A landscape with many valleys, sampled at points; each row gives a point and its height.
From any point a ball rolls to the lowest of the 2 points nearest to it. It stops when none of these is lower. Distance is the straight distance between rows; heights are no part of it.
dunaf: [131  93 132 161 118 104 157 128  99 152  93 114  87 151  79 134 136 102
  91 105 141 136 112 128 118 149  44 135 136 108 133 110  90]  (h 4.58)
Fafu: [139 135 134 109 130 120 124 102 127 176 126 173 129 144 114 125 179 136
 101 120 151 125  65 104  84 145 106 138  89 105 107 117 103]  (h 2.34)
kom: [141 108 149 114 157 125 134 138 129  93  49 159 144 106 118  83  78 175
 131  82 127  78 141 136 123 103  76 109 166 135  72 116 140]  (h 2.91)
Nored: [109 125 125 123 180 210 157 127 150 126  88 164 111 121 127  95 125 131
 175 125 106  85 129 111 147  83 132 111 149 131 110 162 151]  (h 4.46)
Baden: [142 136 116 107 171 146  95 113 136  93 128 120 144 140 185 132 152  90
 196 101 165 150  94 131 134 119 148 113 134 113 112 111 109]  (h 3.03)
Kos: [ 97 122 114 108 156 142 144 152 139 120 128 164  85 157 146  22 147 160
 183  95 153 118 158 114 133 138 188 167 184 144 102 175 169]  (h 4.76)
zir: [113 116 151 114 127 148 125  74 130 184 120 122 121 131 141 136 193 116
 155 130 110 107  60 121 122 134 145  99  46 111 127 126 128]  (h 3.41)
renum: [111 124 125 143  79 155 119  64 109 156 159  67 134 129 156 218 136 114
  98 147 101 145 105 132  76 144 152 100  78 129 178 101 111]  (h 3.94)
lom: [157 170 115 127 176 126 132 199 130  75 133 173 164  71 106 101  79 142
 175 108  99 116 185 110 162 101  98  82 162 100  97 105 168]  (h 1.77)
tudu: [199 115  96 136 166  97 133 137 180 153 117 113 127 140 129 154 162 140
 134 102 135 149  53 130 141  92  79 115 109  95 126 110  71]  (h 2.54)
leb: [145 117 151 158 106  77 145 181 135 134 102  98 180 116  86 118  80 125
  95  98 105 159 129 153 112 127  98 150 141 133 120 148 109]  (h 5.10)
mos: [120 161  96 114 114  97 131 164  99  98 176 154 105 121 121 104 135 121
 113 153 120 140 179 129 167 151 132 132 130 131 133  98 166]  (h 1.47)
poge: [158 185 121 168 128 118 115 175 117 108 199  93 212 111 110 163  77 103
 132 165 146 165 158 119 141 133 137 149 134 114 144 116  99]  (h 2.06)
fof: [117 132 154 141 117 170 135 170 184 119 148 128 167  87 111 127  79 144
 131 145  77 119 147 130 104  78 205 127 130 185 141 211 180]  (h 7.24)
vovo: [153 106 107 183 146  95 152 172 101  81 104  93 136  99  74 137  72  93
 130 115 140 108 181 143 160 128  22 107 195 112 123 111 114]  (h 3.36)
Rus: [132 137  92 123 139 154 125  78 184 152 114 139 144 159 173 153 135 116
 129 139 140 106  82 139 112 121 136 127 124 131 124 136  99]  (h 3.77)
Mepi: [142 130 135 119 109  93 113 104 158 187 160  91 124 142 140 143 171 147
 115 127 105 165  63 139  96 139 172 141  52 134 160 133 125]  (h 0.84)
Toz: [132 127 125 158 164 216 148 130 125 147 106 101 146 116 109 193  92  90
 138 148 126  99 162 115 161  82  79 109 137 124 141 154 109]  (h 3.67)
mevi: [113 132  93 130 142 151 142 110 165 132 137 139  91 172 159 102 111 141
 124 149 152 126 142 129 139 134 166 166 172 147 144 149 126]  (h 5.00)
Koz: [150 143 152 147 153 151 131 153 121 111  82 126 204  81  93 155  58 100
 164 116 116  97 172 116 142  90  61  96 135 109 118 130 119]  (h 4.05)
Fupir: [131 112 115 149 116 122 129  96 126 145 117  87 144 153 141 173 163  70
 138 127 127 138  86 132 122 128  99 101  80  91 154  97  91]  (h 2.47)
fano: [118 119 119  82 118  77 109 103 138 117 131 145  94 153 199  92 222 146
 183 108 123 151  60 144 142 149 189 115 105 124  99 104 134]  (h 2.74)
Kiso: [135 147 157 133 122 159 110 201  74  96 146 168 160  85  67 126  97 122
 105 106 153 144 199  91  96 119  95 138 163 123  93 139 141]  (h 7.95)
mome: [147 139 116 147 171 163 166 149 162 179 137 105 117 147 117 131 129 121
 142 122 106 132  95 142 172 112 127 145 112 119 159 166 116]  (h 3.40)
zup: [149 175  81 107 165 121 120 128 166 124 131 128 133 121 152 111  84 171
 156 146 125 120 134 162 189 119 153 126 153 156 133 136 139]  (h 3.57)
Pori: [ 92 128 169  98 123 161 104 118 113  86 137 187 119 125 175 100 158 131
 122 127 126 128 110 108  74 124 196 141 140 148  76 114 140]  (h 2.39)
dum: [130 106 139 118 156 103 160 148 129 100  58 174 122 107 101  92 119 175
 108  95  95 101  98 122 107  95  74 112 153 111  71  89 117]  (h 2.58)
dagi: [122  74 152 109 141  78 153 133 127 111  74  93  65 137 140  79 130 199
 148 106  91 134 112 169 183 106 135 134 141 155 121 114 158]  (h 3.29)
niru: [125 164 113 136 116 164 153 170 162 135 150 146 184  82 102 139  76 132
 131 170  87 100 175 128 135  95 170 113 123 156 146 181 164]  (h 7.12)
mizis: [102 104 146 120 105 162 158  84 150 180  94 141  82 162 123  97 118 142
 114 147 128  81 135 129 121 145 155 158 123 151 155 192 150]  (h 5.22)
vubur: [111 147 115  86 125 100 104 137 135  85 159 175 115 149 192  68 192 121
 161 112 115 156 106 143 125 162 202 137 129 129  83 109 145]  (h 2.89)
zozap: [128 127 127 142 159 174 142 160 120  76 116 103 114 102 117 130  90 116
 196 119 122 114 165 121 190  85 129  77 157 128 147 142 169]  (h 1.18)
tefu: [138 164 118  64 127  68  91 125  94 120 166 182 121 129 163  66 201 161
 142 117 142 140 144 143 165 193 142 137  98 117  88 104 150]  (h 8.48)
taroz: [ 84 131 171 110 124 157 118 113  99 153 165 150 103 122 131  85 179 123
 132 132 114 120 105 110 102 156 186 147  79 132 112 146 154]  (h 2.83)
rukez: [107 107 161 121  99  92 136 137 118 125 128 111  94 135 111 111 121 142
 104 124 104 159 124 137 122 133 145 148 120 151 134 122 154]  (h 1.83)
rep: [153 118 155 151 115  67 116 165 110 109 112  90 169 122  97 113 102  87
 106  90 152 163 126 145 103 151  88 149 154 116 107 107  91]  (h 4.90)
sul: [149 179  92 134 150 141  90  84 113 154 175  85 196 140 171 197 162  96
 174 174 171 106 103 107 169 131 116  97  66  87 143  97  91]  (h 4.14)
Tuvem: [144 158 120 131 155 119 125 155 127  85 134 129 154 122 130 109  96 112
 146 121 155 137 152 133 144 125 112 131 161 123 113 120 131]  (h 2.66)
kam: [103 119 122 150 153 212 169 131 145 150 112 149 126 133 118 145 114 103
 125 133 112  91 138  95 129  89 111 123 133 133 138 161 126]  (h 4.12)
sil: [151 123  99  96 170 110 107  82 139 115  62 136 137 140 173 109 118 157
 162 110 190  81 124 151 155 128  88 127 164 139  99 103 106]  (h 3.38)
Gibu: [170 139 129 120 187 110 106 137 161 119 102 119 158 138 152 134 151 108
 185  76 146 150  68 135 130  98 102  92 120  95 115 108  94]  (h 2.84)
Muge: [177 181 104 126 198 122 131 170 137  97 124 164 188  73 112 127  80 155
 159 116 111 141 154 103 151  85  71  93 150  87  97  92 119]  (h 2.03)
fulol: [131 164 101 113  95  99 118  85 112 162 173 162 127 130 140 161 171 131
  99 180 115 126 134 113 120 164 127 108  61 100 145  70 127]  (h 0.62)
mima: [136 155 148 133 168 167 111 187 112  64 119 199 174 100 104  95  79 133
 124  79 157 103 186  86  91 100  75 119 190 119  79 132 139]  (h 7.79)
gidor: [139 118 166 122 124 135 133 154 134 140  84  99 139 103  83  98  65 179
 135 107 119  82 175 159 161 109 121 133 138 170 127 181 172]  (h 1.04)
did: [122 162 143 165 138 221 122 159 145 135 165 133 190  80 110 173  80  94
 142 160 120  89 158 108 106  91 161 111 136 149 143 208 148]  (h 7.30)
niz: [139 103 126 146  98  43 134 152 117 107 130 113  98 149 112  75 130 120
  80 109 163 144 158 156 112 201  83 181 176 134 130 125 116]  (h 8.30)
fekik: [156 168 129 162 141 125 117 196 130  80 170 129 194  98  99 150  64 100
 126 128 135 161 175 117 122 115 121 131 173 121 126 137 123]  (h 2.36)
Bameb: [103  87 133 173  79 173 167 130 120 181 137  65  76 161  94 188  95 123
  78 146 105 138 163 128 133 118 133 151 153 172 193 199 133]  (h 5.89)
Fonot: [104  86 121 132 101 137 137  55 118 151 101  82  85 176 163 168 179  90
 141 124 149 118  91 136 136 150 124  97  87 108 183 118 105]  (h 2.12)
Vona: [125 139 122 119 142 115 147 175 167  69 118 189 151 107 142 103 100 130
 129 120  84 139 125 112 101  98 151 113 163 125  98 127 140]  (h 6.50)
Volup: [104 136 140 101 131 147 100  82  97 139 135 124 122 154 150 101 161  97
 155 130 188 116 135 124 134 172 158 145 106 126 130 136 125]  (h 2.10)
donin: [125 111 116  74 122  49  99 120 104  76 147 126  73 143 184  89 219 152
 173 106 143 169 102 151 163 156 156 124 129 113 103  76 141]  (h 2.86)
sasen: [ 75  83 193 137  94 176 125 107 112 110 138 114  99 123 139 136 143 135
 109 128 101 131  97 108  55 110 218 141 127 175 125 149 151]  (h 3.09)
lebu: [170 147  75 131 146  82 148 151 113 117 145 125 136  90 103 154 133 123
 121 162 109 162 150 113 157 102  72 100 106  81 126  59 116]  (h 2.56)
kaz: [134 100 113 145 133  94 135 147 107  88 122 120  58 128 100 129 122 144
  84 116 129 173 138 123 133 114  89 142 167 135 137  71 116]  (h 3.00)
raniz: [151 105 161 166  96  94 153 152 124 173 110  80 189 101  81 164  92 102
 115 121  73 174 118 144 105 106 105 128  90 107 134 130 101]  (h 5.35)
pino: [138 179 105  95 150 103  95 152 101  93 163 163 150 124 159  55 151 136
 153 118 167 124 178 143 179 183 131 146 140 116  84 119 145]  (h 8.53)
navo: [132 131 169 131 123 162 121 137  96 128 110  83 146  88  67 144  77 142
 131 134 134 114 179 145 160 100 126 113 116 155 141 160 162]  (h 1.46)
Ran: [111 108 112 148 116 125 116  97  80 146  94 135 111 154 112 168 150  83
  89 129 173 113 136 103 105 153  19 121 134 101 128  90  84]  (h 4.27)
Mosol: [109 103 150 131 118 116 166 133 181 159 128 134 128 130 144 125 148 157
 108 130  30 138  56 139  91 103 186 127  76 142 122 138 142]  (h 1.33)
dani: [169 157  61  98 120  34 105  86 145 134 121 169 153 120 143 135 155 147
 119 161 155 106 127 146 153 158  72 104  97  97 109  62 106]  (h 3.68)
fetev: [106 107 140 123  98 123 115 119  87  93 146 104 112 111 143 173 164  93
 123 123  88 185 112 115  93 109 151  98  90 107 131  59 125]  (h 2.85)
vus: [122 121 144 138 108 123 126 129 111 136 140  99 146  77 108 171 131 126
 111 141  60 187 111 119  99  96 152 109  74 111 144  81 125]  (h 2.55)
nozi: [ 77 107 136 131  95 161 151 118 146 168 144 140  72 168 126  94 125 152
 100 147 130 109 155 109  97 154 198 178 142 177 162 201 168]  (h 5.02)
Giri: [103  75 159  98 111  69 146 100 111 102  94  97  70 139 149 101 178 159
 152 115  94 141  87 159 172 130 153 110 103 131 137  89 157]  (h 3.13)
tapu: [ 95 157 121  91 151 187  92 106  93 142 147 189 148 141 158  91 170  92
 148 139 190  94 140  90 109 161 129 147 109 120  97 146 129]  (h 1.78)
Vin: [ 85  81 162 140  68 148 119  70 102 154 159  53  79 153 156 184 157 125
 101 127  79 145  91 136  71 162 182 115  87 139 197 124 140]  (h 3.66)
sute: [ 76 135 155 125 101 175 135 111 120 175 182 150  84 122 117 121 160 142
  97 168  82 115 125 101  89 147 197 137  80 156 151 163 179]  (h 3.17)
Rebe: [132 100  99 145 138 128 148 148 128  80  81 126  95 116 107  88  67 149
 134 112 163  79 202 139 154 115  98 123 214 154 114 138 154]  (h 6.10)
tidip: [131 155  90 133 174 135 120 129 127 103 113 148 161 143 148 121 124  78
 152 120 180  94 136 119 140 131  72 124 147 113 115 110 103]  (h 2.92)
bebi: [127 145 121 144  86 126 132  79 137 174 164  75 156 118 134 195 108 132
  85 182  83 129 138 149 119 140 157 128  67 133 179 117 129]  (h 4.18)
zenog: [142 121 102 113 145  98 150 120 161 111  74 119 104 133 151  95  97 176
 146 129 104 113 137 178 186 112 126 130 159 151 126 128 146]  (h 3.44)
gemo: [127 115 170 130  84  77 130 135 110 149 131 108 137 107  99 147 114 154
  76 143  72 180 121 131  89 119 137 141 100 148 136 108 134]  (h 2.16)
ner: [142  97 107 153 136 111 149 143 130 104 107  77  66 133 102 119  79 163
 103 121 161 126 179 151 161 124  95 156 202 156 149 138 133]  (h 5.98)
Dad: [115 105 151 169  86 151 138 158 101 142 144  61 133 108  76 195  78 117
 109 137  93 178 160 137 126  98 136 129 138 148 164 152 130]  (h 4.83)
podi: [113 140 110 104 137 131 111 134  95 105 139 134 113 148 153  50 147 114
 191 102 191 111 194 137 178 178 161 148 167 128 115 149 158]  (h 8.58)
poku: [155 158 135 140 180 171 131 185 143  79 133 134 160  88 109 132  58 119
 199 113 119 118 180 112 167  82 112  76 162 117 124 157 158]  (h 1.50)
potov: [134 129 122 171  92 115 150 196 126 114 142  82 149 110  79 168  53 114
 104 147 116 141 196 142 141 115 108 133 180 151 159 158 140]  (h 5.08)
Nefu: [118 117  98 135 119 128 168 159 195 128 132 122 106 153 136 107  91 155
 105 147 103 122 138 141 136 108 170 170 170 178 165 187 155]  (h 5.15)
devu: [138 146 153 120 177 159 135 164 169 138 133 148 160  76 108 112 109 160
 154 126  67 134 102 123 122  73 160 119 110 133 116 153 143]  (h 0.45)
gonu: [103 125 128  94 120 118 113  95 151  88  90 192 131 121 176 113 148 145
 123 139 111 119  91 122  99 118 164 111 133 138  83  96 125]  (h 2.08)
zogo: [112 105 173 162  79 153 126 147  93 191 131  97 133 111  68 179  90 120
  82 124 100 164 143 126  92 122 111 151 151 158 142 169 108]  (h 4.53)
kiru: [119 157  93 136  91 108 139 134  92 137 180 137 131 117 106 164 137  98
  96 186 107 141 170 111 142 155 130 115  92 106 161  86 152]  (h 1.08)
sufo: [105 135 105 136 104 128 135 135  90 110 150 129  72 155 116 115 130 109
 101 144 176 128 196 116 152 164 115 147 159 130 153 123 152]  (h 1.79)
fufab: [165 138 131 112 179 133 107 117 151 100  61 127 175 103 139 121  68 155
 144 106 150  93 140 149 154 103  69 113 162 135  90 115 112]  (h 3.18)
kuvom: [ 82  70 184 151  95 192 127  92 116 142 147  53  81 118 133 159 135 133
 121 126  93 140 103 131  88 112 197 127 112 172 175 154 153]  (h 3.39)
Fova: [126 168  83 154 146 151 122 104 128 119 125 137 188 153 157 176 105  81
 139 178 168  79 148 113 155 134  73 124 134 110 126 105  92]  (h 3.23)
teb: [ 99 111 175 124 107 178 112 123 105 109 128 148  96 120 124 115 128 130
 101 118 153 141 137 105  79 121 174 163 169 163 106 140 139]  (h 2.73)
Romi: [ 85 100 121 169  51 156 159 140 103 154 130 121  78 143  91 182 102 106
  68 154  93 127 170 120  98 119 129 126 159 166 177 159 145]  (h 6.13)
pono: [172 113 116  99  93  34  86  94 136 132 135 153 111 144 148 152 199 151
 103 122 173 135  86 130 107 156 103 119 102 101 112  62  95]  (h 4.41)
kemo: [145 109 137 134 124 102 138 129 138 171 146  78  82 165 115 133 129 141
  97 119 133 165 103 142 136 138 122 162 117 135 163 139 114]  (h 1.49)
dulu: [100 101 181 102  98 128 111  71 109 159 123 172  57 165 139 120 187 159
  79 135 134 120  81  92  76 164 153 142  98 129 123 106 133]  (h 3.24)
ginuz: [ 99 146 109 149 130 185 106  93 113 120 150 102 147 141 176 164 127  76
 155 154 140 113 131 125 121 135 170 102 120 129 150 132 134]  (h 3.48)
reniz: [128 123 144 107 141 111 142 167 137 135 105 130 105 116  92  54  91 205
 121  99 118 123 148 143 159 118 134 155 151 168 114 155 175]  (h 0.68)
Gekad: [100 114 170  92 112 108 100  94 114 155 153 143  90 152 164  84 226 137
 148 117 123 130  62 121 109 169 199 139  77 127 115 132 146]  (h 2.53)
givip: [ 98  77 180 153  98 176 174 161 123 132  96 135 115 103  81 154 100 133
 108 127  49 122 130 111  93  61 147 108 135 147 115 168 144]  (h 1.24)
difil: [107 143 102 155  81 138 112  92 112 111 188  81 106 153 162 186 103 117
  82 176 149 155 162 138 119 162 168 148 138 155 186 123 132]  (h 3.91)
Muk: [132 117 128 137 142 149 141 121 109 158 114  88  72 146  93 116  91 158
 111 130 179 122 166 136 168 135 106 171 166 151 157 159 135]  (h 5.87)
sanul: [129 170 154 125 151 189  97 134 139 111 139 158 219  92 131 141  69 104
 159 140 151  95 152 114  99 115 144 131 143 142 106 185 129]  (h 7.49)
Leg: [114 138 110 104 153 171  86  55 122 188 154 119 120 144 174 147 218 109
 187 140 155  95  69 113 135 147 144  98  50 112 140 135 120]  (h 3.70)
Vude: [125 149  75  91  90  85 108 100 124 112 166 179 121 149 189 137 198 107
 118 156 124 129 121 125 129 172 148 105  91 100 119  72 127]  (h 1.02)
sovid: [161 142  94 149 154 102 169 155 169 163 112 122 134 128 103 113 112 141
 123 122 102 123 117 148 174 120  69 127 120  97 141 125 109]  (h 3.06)
rogag: [103  90 158 139  82 135 163 107 153 181  93 100 108 151 109 130  93 148
  91 153  97  92 162 150 135 130 147 148 121 169 165 203 164]  (h 5.43)
Los: [171 100  89 141  79  30 126  91 129 136 116 103 130 118 123 205 168 121
  94 149 124 156 105 134 107 137  73  94  91  74 146  48  77]  (h 4.07)
gizi: [110  90 119 131 100  81 136 138  97  64 142 116  73 138 145 137 166 112
 105 126 106 179 129 128 127 137 133 127 135 121 144  54 138]  (h 3.10)
tetes: [123 145 150 121 137 147 118 142 128 143 125 167 160 127 112 108 138 112
 104 119 138 136  96 109  79 138 126 148 122 119 102 143 106]  (h 1.87)
dade: [121 126 111 154  84 130 146 181 152 111 152 116 132 127 100 146  68 133
  89 154 109 138 186 138 119 109 160 144 168 185 161 173 166]  (h 5.26)
Bemud: [168 158  97 115 178 102 124 166 121 112 131 159 154  85 110 125 126 153
 143 119 122 162 127  98 138  88  86 110 116  86  99  58 118]  (h 2.28)
fovoz: [110 138 125 117  66  96 111  88 131 130 163  95 126 129 157 169 121 135
  88 171  99 146 148 148 113 157 175 139  90 151 173 112 153]  (h 4.09)
Gamu: [161 165 100 128 188 160 115 129 194 114 130 137 171 142 168 124  84 146
 165 127 159 120 120 139 150 106 139 142 172 135 125 164 101]  (h 3.73)
luz: [145 132 104  92 107  27  99 139  86  75 155 163 111 130 161  54 191 138
 120 111 153 129 175 168 171 227 107 140 132  99  95  85 138]  (h 8.42)
Luv: [ 98  88 182  93 119 117 119  88 108 121 109 152  48 159 148  91 170 171
 108 115 157 138  96 118 103 140 165 165 139 148 107 109 141]  (h 3.50)
kevu: [148 118 102 173 141  91 143 165  87  99 109 118 140  99  78 147 106  99
 112 122 131 144 159 113 122 116  17 111 167  85 112  72  88]  (h 3.05)
meka: [123  90 154 128 106 111 138  99 102 127  87  79 131 109 111 159 144 102
 139 117  99 144 107 151 147 117 105  90  76  98 142  94 114]  (h 2.81)
panu: [161 164 113 114 128  92  98 126 140 149 179 113 178 120 145 142 175 107
 158 120 137 174  83 134 126 135 161 120  61 100 127  96 106]  (h 1.48)
Dunol: [116 171  94 101 120 124 105 113 123 114 175 195 145 156 186 106 175  90
 122 147 170 120 143 120 119 177 146 141 119 102 103 118 118]  (h 1.37)
tilam: [124 107 153 137 125 125 159 148 113 149  78 125 125 139  77  96 125  99
 132  87 122 115 120 138 129 136  73 136 121 107 120 144 116]  (h 4.86)
neb: [111  93 146 119 129 164 130  75 122 131 112  72  75 137 144 154 138 143
 146 124 145 138 128 146 149 112 163 135 129 152 169 130 131]  (h 1.53)
det: [178 141  64 129 173  97 144 126 173 164 124 120 121 160 145 127 160 138
 166 122 146 125  84 152 188 130  85 112 124  96 132 116  95]  (h 2.79)
Saded: [154 118 105 114 124  20 108 138 118 111 141 127  93 151 129  54 160 150
 115 110 155 135 138 166 156 204  88 154 142 118 120 101 128]  (h 8.37)
Dupuf: [134 142 147 122 174 177 131 142 137 110 138 107 131  94 127 131 110 124
 184 129  95 139 134 130 167  82 164  98 113 140 139 137 162]  (h 0.87)
sis: [147 120 129 101 111  66 100 106 122 106 117 143 125 145 158 104 171 120
 137 102 172 135  95 146 116 151 125 131 127 118  95  89 110]  (h 4.56)
totog: [148 125 111 137 148 139 121 103 129 160 134 103  95 174 124 153 155 122
 118 120 186 151  94 114 135 144  86 147 120 118 146 117  79]  (h 1.85)
matik: [176 121 102 155 148 136 125 118 154 148 132 101 132 149 130 185 129 118
 103 113 155 167  72 125 109 102  89 135 134 113 139 104  53]  (h 2.20)
tameg: [146 170 101 156 147 161 119 101 179 130 144 112 202 145 182 181  84  89
 137 163 137 107 101 138 126 117 152 123 132 126 134 150  92]  (h 3.93)
Mapi: [114  95 161 140 134 161 167 144 120 121  61 167 127 106  92 134 103 131
 110 119  74 111 122 105 106  77  93 105 142 120  96 115 119]  (h 2.04)
Fevu: [166 176 129 141 145 112 102 138 124 134 201  88 203 108 140 169 120 107
 150 150 135 182 111 120 122 124 158 132  79 101 136 104 110]  (h 1.73)
kesem: [120 107 137 153  82 126 155 133 122 179 132  77  96 163  85 149  85 138
  76 148 142 123 179 139 152 150 113 170 150 160 192 193 139]  (h 5.68)
nezud: [160  99 126 107  62  42  87  70 130 145 137 101 119 140 144 193 196 127
 100 125 153 145  75 128  96 151 118  99  74  92 140  61  94]  (h 4.26)
suke: [ 73 120 173 129  87 177 112  94  80 173 156 157  79 128 105 150 158 125
  65 156 127 124 134  86  65 166 151 148 101 139 139 145 150]  (h 3.60)
fatom: [141 141 117 149 111  65 131 192  98 100 179 128 125 136 101  95 136  98
  84 122 153 161 166 130 126 187  91 168 154 116 127 117 113]  (h 8.21)
nuta: [158 162  74  86 141  66  99  74 136 119  90 160 151 127 167 120 150 161
 150 144 163  85 121 166 172 157  98 102 132 124  91  89 115]  (h 3.53)
bab: [147 119 124 127 115 111 117  86 145 181 165  56  79 173 146 162 174 138
 120 124 126 163  69 140 134 153 151 140  72 128 197 131 111]  (h 1.13)
vutul: [116 168  98 158 112 172 117 104 116 120 198 100 135 141 149 186 107  94
 110 180 139 133 137 118 127 137 160 127 121 129 166 114 119]  (h 3.71)
tabel: [142 111 121 146 123 109 168 178 172  80  74 131 135 108 109  92  60 145
 137 101 101  92 178 158 148  92 112 102 193 150 113 163 163]  (h 6.22)
Dod: [111 100 127 119 140 138 100  89  70 114  89 143  94 150 126 118 142 116
 110 109 218 105 159  98 111 159  56 153 157 118 114  95  94]  (h 3.97)
fipe: [142 144 110 146 145 119 171 198 196  69 106 161 161  89 112 117  54 140
 124 122  66 124 156 135 128  81 114 104 194 127 119 144 142]  (h 6.35)
kazu: [ 94 120 149  82 130 134  88  74 101 121 139 123 104 142 189  84 195 123
 188 102 175 131 107 136 129 172 197 142 108 130 125 142 138]  (h 2.30)
Posel: [160 122 134 133 114  60 109 159 108  91 140 134 164 127 127 104 161  78
 126  98 163 171 112 133 105 160  95 142 136  90  97  84  93]  (h 4.73)
kiz: [127 127  97 102 170 144 120  79 163 137  62 157 135 145 171 117 137 142
 166 127 138  80  97 143 138 113 115 109 131 130 100 131 115]  (h 3.55)
Lonak: [185 116  70 130 114  28 122  97 148 144 113 129 150 133 128 163 174 112
 119 145 167 112 103 135 133 154  27 104  98  72 118  69  76]  (h 3.86)
bet: [112 128 154 131 138 141 148 165 167 149 147 145 144 100 110 113 122 152
 111 137  46 147  91 117  89  93 182 138 102 143 139 155 143]  (h 0.89)
nubif: [109 100 179 112  98 110 133  88  97 165 112  86 109 124 110 133 170 128
 135 123  99 135  85 143 145 143 143 111  51 120 149 113 135]  (h 3.11)
Figi: [157 134 119 111 112 104  83  97 134 176 188 111 127 145 152 156 207 125
 144 114 147 155  46 122 107 137 166 102  52 108 135 101 107]  (h 1.20)
Lor: [122 161 149 133 172 187 113 156 131 106 109 193 202 103 110 103  80 105
 140 101 152  80 160  93  94 109 103 125 158 124  92 173 132]  (h 7.64)
beba: [139 167 100 173 126 164 128 107 133 145 139  98 213 137 147 215  83  85
 122 181 142 108 127 112 127 122 103 118 125 107 147 118  82]  (h 3.59)
gegap: [145 156 138 136 105 106 120 199  88 126 168 145 155 111  68 106  95 139
  78 113 151 160 185 123  99 152 100 171 162 130 112 140 124]  (h 8.09)
Bezug: [113 174  96  92 162 174 116 111 143 136 128 197 137 112 147  98 123 157
 144 149 144  86 132 123 137 132 142 128 134 144 100 151 143]  (h 6.84)
vob: [ 85 121 168 147  74 158 122 128  92 180 161 148 105 140  87 158 113 121
  55 140 129 147 149 106  61 155 139 171 152 154 145 177 124]  (h 4.06)
far: [120 118 135 165 134 225 140  94 118 171 140  69 132 133 122 210 101 103
 111 152 121 108 130 126 135  98 114 127 114 141 173 159  91]  (h 3.14)
Fuzef: [117 105 140  92 124  51 119 134  97  65 111 114  80 118 137  80 180 159
 162 103 109 145 119 143 176 142 128 114 124 119 108  63 162]  (h 2.99)
Nurob: [157 124  99 151 138  84 136 166  92  93 150 113 103 101  86 141 129 114
 115 138 131 170 158 123 148 126  67 134 149 101 137  64 109]  (h 2.77)
Bivak: [ 97 122 132 120 131 149 139 132 144 139 148 144  84 164 129  64 124 154
 129 127 162 127 154 107 115 137 182 190 171 158 142 178 155]  (h 4.88)
dasur: [114 172 128 103 161 164 127 167 168  69 138 227 169  97 148  85 103 132
 152 126 103 108 137 102 103 107 158 115 167 127  87 153 151]  (h 6.62)
Zaf: [111 140 123 107 142 133 138 132 131 137 109 142 123 130 145  74 145 130
 184 110 109 122 107 143 165 130 159 120 114 132 114 158 153]  (h 4.79)
lut: [113 184 110 117 129 157 119 123 158 156 166 168 159 100 128 125 104 148
 112 184 109  99 137 130 123 129 171 141 106 152 132 161 150]  (h 6.97)
Deri: [132 104 142 113 141  96 150 127 124 123  73 139 121 140 120  64 139 131
 156  86 133 104 107 143 152 140  99 117 124 123  96 121 132]  (h 4.95)
gev: [135 163 123 123 173 123 150 197 142 123 141 157 143 112  93  52 100 167
 149  92 120 123 143 122 156 124 126 138 146 125 104 164 170]  (h 1.00)
mavez: [146  81 139 112 133 142 132  54 145 160  84  72  81 160 162 162 166 148
 146 114 149 122  77 156 157 119 131 114  99 126 153 123  98]  (h 1.84)
mok: [121 102 132 116 120 116 149 101 173 138  90 161 114 154 170 121 164 152
 136 132  77 110  47 137 105 111 168 114  97 129 106 120 125]  (h 1.72)
zume: [108 134 137 104 127 108 129 151 149 115 145 189 121 170 164  49 169 136
 128 109 137 137  95 122 100 166 176 171 145 127  89 151 141]  (h 3.08)
vumak: [127 111 149 129 142 191 135 125 144 134 136  77 111 113 132 148 105 135
 152 146 101 129 138 158 160  91 177 123 118 161 163 171 164]  (h 1.19)
bizez: [124 102 168 152  90 179 138 136 118 148 103  92 163  97  74 176  64 117
 128 137 129  87 182 139 132  97 135 109 138 171 141 206 148]  (h 1.96)
Les: [112 109 150 114 109 114 146 103 133 171  97 198  83 157 112 126 163 153
  64 136 103 116  76  96  82 137 107 132 106 115 109 105 109]  (h 2.82)
Med: [115 142 146 130 138 133 154 190 128 133 141 161 135 135  88  73 124 136
 116  96 113 147 123 109 110 121 133 159 141 123 114 155 142]  (h 1.38)
fopig: [106  86 168 105 126 121 114 103  96 113  72 157  82 146 126  89 142 157
 101 100 183 117 121 116  96 141 107 162 155 133  91 107 115]  (h 3.72)
tibim: [153 151 105 112 164 150  93  82 139 190 148  97 176 134 156 172 189 108
 184 139 150 111  65 114 151 123 121  99  45  94 144 121  94]  (h 3.92)
maso: [126 169  85  90 175 145 114 144 145  92 128 232 153 119 161  70 142 158
 142 121 136 106 135 112 131 139 139 126 161 120  68 128 139]  (h 6.74)
pobe: [145 120 125 170 148 152 146 165 127  92  75 114 158 102  86 141  48 107
 138 105 142  82 200 135 155 103  53  93 195 127 124 153 117]  (h 3.69)
mak: [108  83 183 166 105 209 149 159 119 146  84 121 138 106  71 163  79 123
 117 111 116 101 157 115  91  78 141 124 166 168 124 212 136]  (h 2.02)
pudal: [ 96 113 135 112 158 164 158 148 146 122  92 168  94 149 137  41 142 150
 194 105 118  96 121 122 149 117 171 130 154 131  89 168 168]  (h 4.65)
fifon: [135 163 123 132 164 164  94 123 125  82 147 118 186 123 173 156 128  62
 190 134 137 145 117 110 134 120 143  90 121 101 129 106 120]  (h 3.22)
zav: [147 121 135 165 148 182 133 113 153 158 128  78 145 128 130 199 106 107
 113 129 101 152  94 130 118  87 120 124 118 121 157 140  78]  (h 2.67)

Where does a ball stop that starts at each point below?
tilam => reniz
Vin => devu
tameg => Mepi
tibim => Dupuf

Call two points neighbours if one is among the 2 nearest of the other. Go from one point of each pair to the other, from neighbour to neighbour, staying as low as possible. Name the highest point that can't be avoided.
reniz / givip => mak
devu / sil => tameg
Dupuf / Mepi => gizi
